Each row is a point on a tangle of strands that fork, close into loops and nearly touch. The rows are in no order.
In the rows, 128 means zero.
Two points are linked if the straight distance between their rows is under 145. Some points are linked to none.
Z747: [ 84 111 142  61 127  86 135 146 109 144  98 145 142 180 101 135 130 145
 124 168 108 171 108 155 155 162 109]
Z616: [125 164 133 153 160 144 135 116 142  92 169 149 119  53 117 142 119 115
 125 124 120  96 174 102 152 130 184]
Z85: [ 85 125  89 102 120 152 159 151  80 125 100 107 101  95  76 127 119 133
 205 143 169 139 153  99 134  96 189]
Z690: [153 179 162 105 128  72 107 119 149 188 165 122 125 137 170 123 110 129
  75 144 129 172  99 197 136 195  73]
Z16: [136 133 109 141 144 147  94 147 123 108  92  94 109 162 114  47 127 164
  94 103  89 100  87 155 165  98 123]
Z357: [ 86  72 135 161 128 164 140 108 156 121 117 124 180  96  93 120  80 130
 147 111  97  97 169  82 135 106 133]
Z126: [ 66 126 124 124 107  88 117 138 120 172 143 119 178 127 124 155  97 145
 120 160 171 143 181 106  93 184  99]
Z701: [ 85 105 146 147  42 121 149 105 116 147 102 178 151 156  96 162 124 139
 144 102 168  77 160  83 103  54 169]
Z375: [189 112 117 128 166 145 165 140 133 107 113 150 102 118 153 132 131  74
 191 148 107 144 119 131 107  99 155]
Z889: [ 83  73 193 145 136 134  98 100 102 141 164 107 163 107 120 156  98 168
 103 158  91 117 131 138 137 138 124]
Z883: [ 94 173 171 123 148 126 115 129 142 115 192 140 170  99  95 124 126 147
  70 132 151 120 142 140 181 207 112]
Z233: [198 122 137 121 186 128 140 116 128  85 150 126 120 153 175 154 181 131
 123  98 122 143  82 137  99  98  75]
Z120: [146 172 107 132  94 104 186 107 192 123 104 173 169 150  95 116 103  98
 106  83 161 121 139  85 100  73 167]
Z763: [115 141 168 112 202 104 120 162  82 127 161  67 130 108 135 111 114 162
 143 159  75 150 133 170 135 121 141]
Z699: [157 158 147 105 137 112 114 122 149 136 160 109 148 163 131 131 145 147
  54 120 160 142  79 173 128 177  69]
Z199: [161 125 129 109 183 108 159 143 128  99 130 110 178 174 141 156 159 140
 136 116 140 156  97 120  67  79  89]
Z529: [108 152  90  83 151 117 101 134  61 119 105  88  69 104 159 159 165 150
 121  84 158 142 144 156 142 100 106]
Z501: [ 99 106 127  81 142 119 110 137 104 131 133 122 104 111  91 112 116 144
 134 153 111 167 110 159 196 184 135]
Z585: [ 51 126 121  90 150 106 148 135 141 130 112 162 163 133 118 146 116  91
 129 135  90 102 219 127 137 132 125]
Z921: [159 126 198 130 114  98 121 142 101 136 134 158 128 150 125 160 129 132
 104 144  90 102 110 167 130  80 140]
Z732: [178 118 111 134  69 121 152 133 158 149 132 135 147 150  83 139 116 104
 127 142 192 162  95 111  96 157 133]
Z284: [200 104 120 174  84 141 120 125 112 154 148  74 135 106 129 172 125 122
 126 105 159  98 120 118  95  95  91]
Z625: [180 134  87  99 171 165 149 142 155 103 124 131  81 151 106  83 152  77
 166 137 130 143  94 137 151 152 140]
Z137: [132 150 166 141  79 127 110 140  84 117 157 150 118 110  74 133 150 178
 123 142 147 121  91 134 167 143 174]
Z863: [125 144 163 101 138 121  92 115 123 120 174 102 143 116  87 128 118 169
  53  95 134 137  90 172 183 177  83]
Z951: [137 119 125 153 115 175  78 120 106 166 129  92  45 139 135 108 130 117
 128 177 152 104 110 136 129 128 162]
Z557: [136 110 155 143  77 130 158 133 129 121 133 147 191 123  54 162 130 130
 138  79 157  62 150 100 124  79 124]
Z818: [ 76 130 103 157  91 188 148 108 153  79  93 169  82 155 156 104 203  94
 142  85 148  62 158  90 130 117 161]
Z882: [114  99 127 131  86 113 126 152  70 116 107 109 138  73 105 179 137 177
 180 101 136 124 134 120 139  86 116]
Z936: [109  97 166 144 115 134 142 134 148 131 145 135 198 125  76 161  97 137
 115 131 121 104 146 114 124 115 115]
Z750: [182 161 170 141 133  90  86 130 119 158 156 111  89 133 178  91 134 149
 131 153  89 155  58 199 142 155  92]
Z697: [110 162 112 143 136 110 128 184 124 109 100 129 142 142 134  82 152 160
 160 117  83 114 120 132 148 106 118]
Z108: [ 97  70 147 138  75 144 136  93 133 160 107 149 130 185 132 173 135 106
 119 151 165 104 156  90  78  99 137]
Z77: [ 83 156  88 116 141  91 102  89 149 127  89 137 122 122 176  89  94 150
  57 117 101 178 144 127 134 154 139]
Z734: [149 102 128 117 156 111 130 132 115 155 112 105 114  73 155 146  64 101
 147 150  69 123 170 137 122  67 140]
Z43: [135 123 122 155 203 171 133 141 151 113 141 123 130 132 179  94 146  92
 181 164  87 108 133 111 104 136 129]
Z864: [ 88 111 122 169  62 157 111 108 139 116  97 161 111 128  88  84 109 162
 109 117 119 111 127  93 172 142 178]
Z98: [121  61 115 119 126 173 138 133 166 118  97 157 100 203 134  80 143  85
 163 177  81 109 121 122 136 147 118]
Z673: [101 147 114 156 181 120 128 157 120 100 135 126 138  82 188  92 168 144
 183 130  74 126 148 116 130 132 115]
Z968: [ 55 139  82 132  93 157 136 139 102 130 122 121 114  85  93 146 137 138
 152 131 198 120 188  82 130 135 167]
Z846: [129 138  92 167 155 171 145  95 167 107 125 110 122 136 161 108 126 104
 105 108 152 117 143  79  72 101 173]
Z742: [131 155  70 106 109  88 130 133 120 138  67 147  82 121 178 111 121 133
 163 137 119 213 104 131 121 143 129]
Z985: [166 192  81 135 134 138 171 142 184  91 116 142 150 143 100  64 130 128
 122  57 160 125 106 100 129  74 174]
Z215: [133 187 168 114 122  81 117 149  91 108 156 200  99  79 151 165 168 129
 150 120 107 100 155 170 156 130 136]
Z949: [159 124 127 133 171 139 118 157  84 142 113  62  88 132 137 115  99 150
 157 163 135 155 101 133  86  65 181]
Z37: [101 117 113  90  91 123 160 131 142  94 109 187 126 169 102 157 189 105
 138  82 175 111 158 120 137 146  96]
Z342: [169  90 104 109 127 123 146 141 156 133  76 133 136  93 114 113  80  96
 163  99  68 120 168 141 165  90 104]
Z658: [112 116 108 100 128 151  88 134  78 153 131  80  61 108 131 127 139 122
 133 156 146 131 138 147 162 143 127]
Z512: [130 174 120 110 113  80 165 128 168 105 131 179 196 133  80 144 105 120
  86  67 164 128 174 110 130 139 119]
Z981: [ 42  86 116 105 126 136 153 129 146 117 128 156 169 150 104 161 150  98
 149 114 155 101 206  83 119 158 110]
Z468: [122 165 104 112 179 108 116 114 133 171 114  87  93 141 209 128 111  91
 101 174 105 146 176 139  96 106 118]
Z919: [112  95 141 123 111 131 121 106 139 176 117  94 147 195 154 147 109 133
  89 168 141 144 112 122  68 123 103]
Z736: [131 129 128  65 187 143 158 167 151 141 135  93 173 154  77 126  99  99
 131 156 121 144 133 167 131 148 116]
Z560: [148 122 127 146  90 123 123 126 175 162 125 158 125 120 156 143 120  70
 131 156  98  93 171 129 127 139 107]
Z958: [168 129  73 119 167 137 119 112 155 158 106  63 114 141 180 117 115  96
 114 112 126 154 156 120  98 115  74]
Z691: [186 101  76 111 122 168 137 143 158  91  84 132  91 183  97  66 147 100
 160  84 124 115  79 132 165 129 121]
Z495: [ 75 118 124 103 110 155 146 108 132  80 106 172 110 164 110 143 177 106
  99  81 154  98 141 113 142 103 156]
Z577: [176  87 114 106 111 137 118  81 113 107 119 131  81 112 121 168 143 112
 113  87 154 148  93 136 145 119 124]
Z39: [121 164 159 156 101  97  82  80  99 148 183 136 123  76 161 158 127 159
  65 114 179 144 119 133 124 172 125]
Z270: [103 140 101 203  65 181 107 113 161 112  89 156 107 139 141  70 145 125
 109  98 106  54 143  90 156 124 160]
Z920: [163 155 107  93 101  85 141 145 114 156 126 137 117 115 137 156 126 110
 151 155 164 176 112 137 113 161 128]
Z273: [135 157 133 127 163  98 133 133 110 177 138  93 122  93 166 163  97  91
 128 172 112 127 195 129  89 104 144]
Z430: [102  91 154 100 114 121 140 169 118 151 110 157 124 177 120 131 137 107
 182 202 102 134 134 139 127 142 122]
Z738: [169 162 118 134  82 121 113  96 118 109 158 159  75  93 132 157 156 126
  86  99 205 147 101 134 131 153 154]
Z294: [ 48 165  95  97 144 104 127 114 135 104  82 162 138 107 158 120 125 132
  81  84  93 125 194 124 159 126 125]
Z431: [153 157 121 143 137  85 118 110 148 131 107 144 135 108 162  91  88 149
  74 114  72 171 105 146 144 145 124]
Z427: [173 103 183 113 169 103 101 100 118 173 176 108  97 131 208 121 126 129
 146 148  77 166  77 192 122 147  57]
Z969: [150 153 155 180  81 111  96  99 149 150 142 130 141 104 148 120  88 160
  49 126 120 123 103 136 134 153 132]
Z99: [117 104 150 139  98 108 102 124 129 205 151 109 149 144 160 151 109 134
 130 195 138 153 128 141  97 185  82]
Z909: [175 135 142 143 121 109 113 147  91 117 157 109 162  85 115 173 145 155
 141  87 148 117 115 133 120 110  93]
Z600: [158 128 119 103 139 160 107 143 134  94 100 125 102 219 110  71 183 123
 104 107 118  92  68 155 158 113 102]
Z991: [105 116 103 142 162 141 152 125 136  83 149 114 186 111 103 107 114 163
 142 115 148 187  87  98 114 179 138]
Z628: [139 136 149 137 173  91 117 153  84 159 143  79 114 116 170 118 112 165
 175 178  96 182  99 149  92 121 144]
Z330: [116 137 203 130 147 117 113 121 124 124 224 161 147 101 133 147 145 137
 128 163 147 133 101 152 143 216 113]
Z444: [184 135 159 178 135 178 118 116 151 124 189 125 119 151 152 129 171 104
 125 153 123  92  72 137 104 162 126]
Z395: [159  60 134 191  97 162 118 103 129 137 145  99 144 127 150 157 134 134
 161 129 147 123  96  85  74 123 109]
Z499: [ 70 167 100 136 130 108 121 142 106 149 131  92 142  88 131 148 125 159
 121 124 173 126 174 103 116 144 123]
Z632: [ 89 129 148 153  85 124 113 106  96 112 132 156 146  88  88 137 108 183
 102 121 149 150 124  96 152 146 184]
Z205: [143 113 152 163  97 166 107 118 138 153 155 142  96 122 139 141 135  86
 133 174 119  84 134 124 125 153 151]
Z55: [182  86 126 114 144 148 152  84 147  72 132 160  99 152 147 140 166 103
 121  78 112 144  75 130 126 118 110]
Z895: [134 168 116  70 196 107 166 182 107 114 123  99 155 127  79 135 125 118
 135 106 118 135 141 140 135  76 128]
Z472: [161 172 149 124  99  82 115 131 108 142 161 168 102  50 133 156 122 117
 153 144 135 139 156 154 149 166 144]
Z570: [167 144 133 132 119 156 148 129 172 133 151 115 149 149  64 116 100 125
  84 142 170 146  87 116 125 155 157]
Z551: [115  73 151 202  97 150 124 119 124 110 132 156 157 145 153 136 149 155
 170 143  95  95 105  86  85 116 119]
Z850: [183 155  93 148 156 162 150 133 181 107 119  93 161 129  68  67  77 128
 107 104 150 143  95 108 135 124 161]
Z260: [153 147 184 161 159 137 139 148 143 118 207 129 179 123 141 146 158 131
 153 168 140 128  97 143  95 174 109]
Z447: [108 143 101  74 176 133 150 152  81  95 103 110 108 129 137 153 175 124
 165  79 139 109 166 144 134  57 121]
Z175: [ 84  74 155 115 201 143 104 124 112 123 148  72 144 125 143 114 111 156
 109 137  69 110 130 150 146 116  98]
Z75: [105 126 109 128  79 123 147 160  88 138  66 119 123 112  69 118 105 169
 180 100 131 112 135 116 148  41 156]
Z873: [136 107  86 130 115 147 127 133 182 142  71 147 123 168 135  80 105  80
 143 135  80  93 158 128 147 121  98]
Z562: [ 73  88 102 118 117 140 134  94 105 123  48 145  87 162 143 109 104 139
 143 148 125 175 121 104 113  99 193]

How many points has the smallest loop of links through each point below? Write none if it is on no loop.
Z430 | 9
Z818 | none
Z600 | 8

A fork is a point with three links, a tip a point with one. Leave the first point through the second and follow the links. Name the first fork or tip that comes.
Z284; Z909 | Z936
Z77; Z431 | Z199
Z205; Z444 | Z427
Z431; Z77 | Z137
Z427; Z750 | Z205
Z919; Z99 | Z551

A tip is a point with one link. Name the tips that can be reached along the links from each point below, in the order of the rows.
Z936 | Z357, Z949, Z551
Z699 | Z736, Z958, Z427
Z577 | Z199, Z137
Z920 | Z742, Z215, Z512
